A landscape with many peaks, sampled at points; each row gives a point and its height.
A climber steps from a point to the highest of its 2 nearest points, and stops where none of them is higher. Distance is the straight distance between rows; heights are no part of it.
tise: [ 12  -2 -22  -6  -9  -6  -8  13 -21 -12   4 -41   5  16 -27  -2 -40   2
 -11  15]  height 524
Bobam: [-16 -10  30  16 -11  -6   3   8  26  35  19  -8 -40  20  25 -66  46  21
 -37  34]  height 644
gen: [ 13 -15  -1  26 -33  17  -2   7  -6   4 -16 -27  51  13 -43   9 -13  31
 -12 -12]  height 31
Kuro: [  0 -28  20  30 -14   9  40 -11   6  54   2  -2  -3  57  32 -41  33  -3
 -50  -7]  height 706
vezi: [-20   6  14 -29  -1 -40 -18 -11  30 -29  20  12 -71  -9 -22  -6  26 -28
 -31  57]  height 701
nam: [-14 -31  20  33 -15  -5  12  -5   4  30  23  -9 -15  35   4 -58  17  13
 -39  19]  height 853
Teb: [ -2 -34   9  10 -38  -1 -31  -4   0  -7   1 -40 -13  50  -9   1 -21  23
 -36  34]  height 446
geg: [ -7  40  -6  -6  15  -5 -14  45  -6 -27 -13 -17  36 -23 -16 -13 -35  18
  41   6]  height 185
funu: [-16  22 -29 -31  -1 -37 -42 -53  41 -45  17  33 -46 -39   0  43  -8 -46
 -11  35]  height 658
deki: [-33  13 -15 -13 -12 -44 -51 -40  29 -39  24  28 -48   7  16  16  -5 -40
 -21  60]  height 623
Pif: [ 41 -34  -5  -8  30  31  16   1 -19  29 -38 -24  43   7 -42  48  17  29
  -6 -48]  height 575
dapup: [-44  65 -39 -21  32  -4 -47 -10   8 -47  10  14  18 -28  32  49 -35 -37
  28  29]  height 314
voki: [ 41 -32  -7  13  12  38  41  -8  -1  27 -34 -13  58  19 -13  42  35   7
 -20 -63]  height 505
bevar: [ 19 -38  15  12 -32   9   1  14  -1   9 -12 -38   6  59 -22  -3   2  13
 -35  12]  height 393
gufi: [  3  28 -38  20   8  22  73  10 -13  33 -16   9  24   3  53 -10   1 -11
  21 -46]  height 269
biruz: [ 73  -6   8 -14  29  52   6   4 -28  23 -20 -28  67 -15   2  33  31  13
 -15 -84]  height 475
pilud: [-17  54   2 -42  41 -26 -38 -19  32 -57  -6  18   0 -61  -8  74   4 -57
  26   7]  height 363
zez: [-10  11  -9  -5   8   8  50  50  -4   9 -16  43  -5 -16  16 -16  19 -20
  37 -25]  height 408
Sirin: [  9 -35  -8  13 -27  -5  24  14 -29   0  -2 -13 -24  20  -6 -23   4   8
   5  39]  height 626
gapu: [ 27  -3  -6  18 -18  28  63 -15 -22  40 -30   2  35  55  24  22  23  -1
 -14 -45]  height 598
deset: [  1 -20  -8   2 -12 -18  22   5 -16 -12  21   4 -51  -3 -12 -33  14 -15
  -6  48]  height 690
sunod: [ 29  -2  18   4  53  -9 -45  13 -48  18  -9 -30  44  -6   1   1 -30  30
  38 -36]  height 674
kiba: [ -7  16  -5  16 -33  20  71   0  -9  35 -17  21  28  57  40 -14  18  -9
 -23 -27]  height 709
Zetul: [  8  17   0  -8  20 -11  -5  34   4 -28  -2  20 -17 -42  -5 -15 -11 -15
  62  -5]  height 421
Mup: [-21  -8  42 -32  -7 -47 -53 -55  46 -29  15   3 -65 -41   6  30  57 -23
 -39  58]  height 601
Vesa: [-23  -2  38  -6 -22 -20 -49  -6  26 -21  20 -15 -48  20  23 -33  21  16
 -30  76]  height 476
vol: [ 62  -6  38 -13  60  34 -16   4 -33  30 -19 -31  71 -24  -3  35  34  36
  -2 -69]  height 610
Toz: [-24 -27  11   8 -20 -20 -30 -22  41 -33  20  30 -50   6   7 -21 -21   9
   1  41]  height 627
kip: [-23  -3   0 -10 -16  -7  -4  15  25 -22   6  38 -44 -51 -24  16  16 -14
  24  16]  height 471
fili: [ 45 -29  20  20 -36  25  22   2   4  22 -24 -33  19  60 -18   9  31  13
 -36 -13]  height 322
zotum: [-20  11   1  23 -41   7  18  19  21  -2   8  15 -12  -4 -19 -36  -2  17
  -5  22]  height 100
fival: [-24  29 -32 -20   8 -28 -37 -27  36 -43  20  31 -24 -40 -11  14 -32 -27
   9  16]  height 689
Gep: [  7  38  14  -1  21  19   6  48 -25   2 -14  -7  38 -19  -1 -24 -19  22
  37 -18]  height 251
Famu: [ 27 -27  -8  13 -34  11  46  12 -36  19 -10  -4   5  36  14 -20  21  -5
 -13   7]  height 556
Mak: [-20 -17  14  23 -23   3  38   2  15  37  21  12 -34   6  55 -61  60   4
 -37  17]  height 509
Kizu: [ 21 -34 -11   1 -12  17  27  -2  -7  44 -21   6  16  31 -15  -6 -15  16
 -16 -43]  height 739
bot: [ 34 -30 -14 -10  16  24  -1   6 -22  32 -21 -32  20  16 -34  25 -21  21
  -4 -46]  height 650
bepun: [-17 -28  14   9 -21  -1 -10  -7   5   6   8  28 -46  38  -8 -20 -20  18
   1  26]  height 592
Livep: [-14  -3   0   3  -7  -1  25  33  19 -12  -2  43 -29 -24 -11 -15  15 -18
  39   6]  height 447
lureg: [  2 -14 -23  -7 -30 -13 -32 -17  -6 -28   4 -34  -2  37  -9   8 -44   5
 -23  38]  height 480
Suvi: [ -5 -11  -5  -7  -4 -11 -12   3  -2  -4   8  21 -28  21 -26 -27 -34   1
  11   4]  height 558
mekab: [-18 -28  52 -34  -3 -44 -20 -37  51 -13  -3  19 -68 -41 -16  36  57 -16
 -31  37]  height 542
duzi: [  3  13  20 -11  53 -13 -55  28 -46  14  16 -14  13 -36  25 -11 -34  25
  45 -22]  height 596
Zolaf: [ -2  21 -18  17  12  19  44  43 -28  30  -2  16  22 -28  34 -19  14  -5
  46 -39]  height 345
Named: [ 14 -37   2  25 -20  15  59 -36  18  47 -23 -29  36  51  32   0  46  14
 -69 -18]  height 346
lat: [-36  59 -43  -2  43  -2 -43 -14 -11 -31  26 -19  18 -21  24  30 -56 -14
  30  16]  height 279
libi: [-24  30 -20  -6  29 -17 -44  18 -10  -5  24   8 -17 -15 -24   4 -38 -19
  39 -19]  height 497
Bude: [-22   5  -3  13 -25  10  68   2   1  17  -4  42  13  22  30 -39  27 -17
 -16  -9]  height 608
Mubut: [ -2  12 -10  -1  26  -2 -33  32 -41   9  22  -8   2 -30  -2 -15 -27  -3
  48 -31]  height 540
lapu: [ 36  15  -7   5  10  35  65 -25 -30  30 -35   4  59  36  45  30   8  -8
  -7 -71]  height 633
Mafen: [-37  59 -33 -38  32 -13 -34 -24  32 -64   8  20   2 -48  15  63 -19 -62
   9  23]  height 339
Davom: [ 36 -26 -14   9   5  41  64 -42  -1  17 -27  -7  56  26   2  55  54   0
 -46 -53]  height 454
bem: [  1  27 -23  18  11   8 -35   0 -21 -33  11 -45  19  12 -10  33 -56  -3
  33  15]  height 204
sezab: [ -3  34 -16   9  42  -7 -48  -2 -28 -27  15 -44  28 -23   3  13 -56  12
  43   3]  height 236
per: [ 41  28  20   9  29  30  13  25 -43  41 -23 -17  57  -6  12  -1   5  30
  26 -54]  height 569
buz: [-23 -25 -16  11 -14  -2  46  17  -6  24  -1  30   9  12   7 -38   1  -9
  -8 -21]  height 565
suvo: [-11 -18   4  34 -50  17  13   7   3  17  -4   1  20  19 -18 -16  -8  35
  -8   6]  height 62
reli: [-41 -26  44  -9  -5 -14 -15 -18  41  -3  17  24 -56 -25  17 -34  48  26
 -25  63]  height 547
dibid: [-37   6  25 -22  -7 -37 -54 -40  33 -34  29   9 -66  -8  12  11  35 -28
 -32  71]  height 657
Ruraz: [ 10  40  36   2  39  19   0  54 -34  33  -3 -15  47 -27  27 -22  -1  32
  34 -34]  height 368
Ner: [ 32 -13 -24  -9   6   4 -24   7 -28   3  -4 -47  11   8 -27  21 -42  17
   9 -19]  height 581
lapo: [-21  25   6 -23  19 -35 -26 -42  53 -55 -11  18  -6 -63 -24  79   6 -64
   7  12]  height 329
mas: [ 51  14 -10   2  16  37  44  10 -41  39 -32 -10  47  17  30   7   7   9
  20 -58]  height 784
rul: [-13   9 -19  -1   5  -6 -39  -5   0  -8  16   5 -12  16 -26   0 -61   1
  24  -7]  height 528
Gepa: [  0  27 -27  18  -8 -11 -32   0 -22 -42  26 -17 -11 -14  -6  11 -35 -21
  43  28]  height 177
rupi: [ 31 -13 -15  24 -18  21  60 -51  11  40 -29 -24  37  45  32  46  61   5
 -63 -31]  height 400
vemek: [-10 -14  27  14 -36  -4 -41  -2  15  -8  24 -32 -40  38  12 -25   2  29
 -28  52]  height 430
vaket: [-29 -46  -7  -5 -13   5  45  10  10  16  13  32 -26   2  15 -45   5   2
 -25   6]  height 515
Mota: [-19   0 -14  -5  -2 -30 -17  -3  -3 -16  28   0 -66  12 -21  -5  -3 -19
 -13  54]  height 749
Zetef: [-15  38  16 -56  21 -23 -25   2  29 -64  -1  30  -4 -64 -26  30  -5 -38
  24   5]  height 386
resu: [ 15   0 -15   6  -4  17  38  11 -29  32  -8  18  23  15  -7 -34 -12   4
  10 -39]  height 649
Bobif: [-24 -26  23 -16 -20 -29  -9 -18  44 -24   4  40 -56 -49 -17  25  42 -15
  -1  32]  height 501
nik: [ 46 -15  36  -2  54  19 -32   1 -41  19 -23 -31  63 -15  -3  23  -6  41
  34 -48]  height 768
gituz: [ 17 -38   6  16  -7   9  36  -8  14  50 -14  -3   6  56  -1 -32   3  12
 -45 -21]  height 856
romi: [  8   5 -11  19 -28  25   0  32 -15  14   2 -33  38  -9 -26  -4 -15  17
   9 -31]  height 1
noro: [-12  28 -10  12 -25   8  11  22  -2 -20  -2   6  14 -20 -28 -20 -26  15
  29  14]  height 141
safo: [ 18  -2  -5 -14   3   1  11  18 -26   5  -4  14   4  15 -19 -36 -32   5
  18 -18]  height 576
fav: [  2  32  11 -48  28 -13 -13  18  13 -38   3  31  -9 -83 -10   0  -3 -14
  38  -6]  height 402
Pab: [-27   1 -25   5 -19 -29 -30 -22  23 -46  13  16 -15 -11  -3  -4 -40  -3
   7  36]  height 656
Vadeb: [-28 -24  22   8  -4 -18  -4 -21  45  -5  23  27 -63 -14  -7 -30  15  14
 -13  41]  height 595

Call two points neighbours if one is among the 2 nearest of the other. Go from one point of each pair to the other, from neighbour to neighbour, staying as high as possible. Name the lowest point that can't be avoided.
fival / gituz | Suvi
mas / kiba | gapu
nik / nam | libi
Mota / fival | deki
nam / gituz | Kuro

Where does a climber stop that starts at each point below?
gen | mas
Zetef | Mota
bem | pilud
zez | Mota
